A landscape with many valleys, sampled at points; each row gives a point and its height.
A ball rolls from a point to whichever of its 6 nearest points has the largest drop for the distance, and stops where none of them is lower. Distance is the straight distance between rows; heights are no part of it.
<155>: [114  90 107 140 144 129 103 132  24  65 132]  (h 75.6)
<224>: [169 153 159  87 121 146 166  97 193 142 101]  (h 71.7)
<257>: [107 138 137 138 128 124 124 153 132 141 132]  (h 12.4)
<36>: [110 147 178 109 135 139 144 160 158 124 124]  (h 81.4)
<88>: [115  92  97 140 122 131  99 109  46  88 141]  (h 48.1)
<204>: [163 140 122 131 120 106 139 139 160 143 116]  (h 44.3)
<281>: [153 154 176  80 139 163 158  95 199 150 119]  (h 78.9)
<425>: [ 56 152 209 111 152 159 128 189 146 122 125]  (h 57.8)
<520>: [ 96  93 115 146 154 134  94 148   9  46 143]  (h 82.0)
<372>: [114 152 192  83 148 158 153 137 181 131 119]  (h 56.4)
<62>: [ 93  92 110 147 140 142  92 134  25  67 137]  (h 68.7)
<388>: [ 75 104 112 138 137 146  85 132  59  99 142]  (h 56.9)
<163>: [157 122  80 151 114  96 124 106 115 149 134]  (h 72.0)
<567>: [ 86 122 127 150 131 129 102 150 110 133 144]  (h 33.8)
<344>: [140  96  74 149 124 124 104  98  67 102 137]  (h 43.9)
<141>: [185 114  61 157 105  94 124  87 107 145 134]  (h 13.0)
<111>: [168 151 158  97 128 140 169 121 186 128 111]  (h 61.9)
<121>: [181 102  58 150 107 105 112  73  93 131 135]  (h 48.0)
<561>: [ 42 126 140 142 141 143  98 160 109 126 146]  (h 57.6)
<481>: [181 135  99 142 113  86 145 123 151 151 124]  (h 57.4)
<396>: [124 131 120 142 122 107 118 146 139 149 132]  (h 30.3)
<550>: [125 151 185  88 135 150 156 137 178 129 115]  (h 64.3)
<72>: [161 152 169  80 136 162 164  79 210 155 112]  (h 81.5)
<365>: [144 147 173  95 130 149 162 129 180 134 113]  (h 71.6)
<557>: [159 138 137 126 128 112 150 143 163 137 118]  (h 31.6)
<17>: [132 100  84 149 117 118 106 101  80 122 141]  (h 36.8)
<448>: [ 90 151 199  89 152 163 148 157 172 122 125]  (h 28.0)
<471>: [112 115 101 146 122 123 111 123 110 134 136]  (h 38.2)
<333>: [ 92  98 105 137 126 139  98 118  59 101 145]  (h 40.9)
<73>: [115 102  93 149 124 126 103 110  77 120 142]  (h 7.0)
<353>: [130 152 185  80 141 166 160 107 186 143 117]  (h 72.9)
<205>: [129 147 142 145 126 122 141 148 154 134 123]  (h 34.2)
<181>: [189  96  46 149 109 100 124  69  73 124 125]  (h 50.2)
<286>: [ 78 150 178 112 148 139 132 173 151 123 124]  (h 84.7)
<618>: [182 149 155  88 123 146 169  90 204 148 108]  (h 77.7)
<216>: [ 64 141 180 120 153 148 122 186 146 123 129]  (h 68.5)
<591>: [135 111  87 149 118 108 113 109 109 140 136]  (h 67.4)
<170>: [ 55 139 175 132 150 146 108 184 128 126 137]  (h 68.8)
<101>: [168 126  85 148 110  93 128 108 141 153 124]  (h 17.5)
<69>: [103 143 158 119 137 126 139 165 156 134 124]  (h 51.4)
<586>: [175 149 146 109 115 120 157 134 169 133 115]  (h 47.8)
<507>: [183 147 132 112 113 114 167 127 173 140 108]  (h 55.2)
<123>: [138 132 112 144 121 105 134 137 136 152 127]  (h 31.5)
<419>: [ 73 132 126 144 136 134 101 159 117 136 141]  (h 40.4)
<488>: [181 146 151 104 117 131 169 112 179 132 107]  (h 63.0)
<472>: [171  96  59 149 112 108 114  82  74 121 133]  (h 56.8)
<429>: [166 107  68 151 111 109 115  87  98 136 133]  (h 60.0)
<556>: [ 57 116 128 146 138 140  79 147  86 118 144]  (h 57.7)
<117>: [ 61 126 149 136 137 137  98 169 120 135 140]  (h 53.8)
<435>: [197 140 116 131 110 103 156 124 168 142 118]  (h 59.2)
<432>: [ 76 140 155 138 137 123 124 175 145 137 133]  (h 50.6)
<284>: [186 110  46 159  99  98 125  76 105 141 134]  (h 36.0)

For each start below, name the point where the ball stops.
<117>: <257>
<163>: <141>
<155>: <73>
<481>: <141>
<204>: <257>
<586>: <257>

Call two points neighbours if one is among the 6 nearest of the other. Go from one point of each pair to the other, from neighbour to neighbour, staying as low as possible. Name the highest point that can't be avoided.
<448>, <141>: <425>
<141>, <73>: <471>
<141>, <257>: <123>
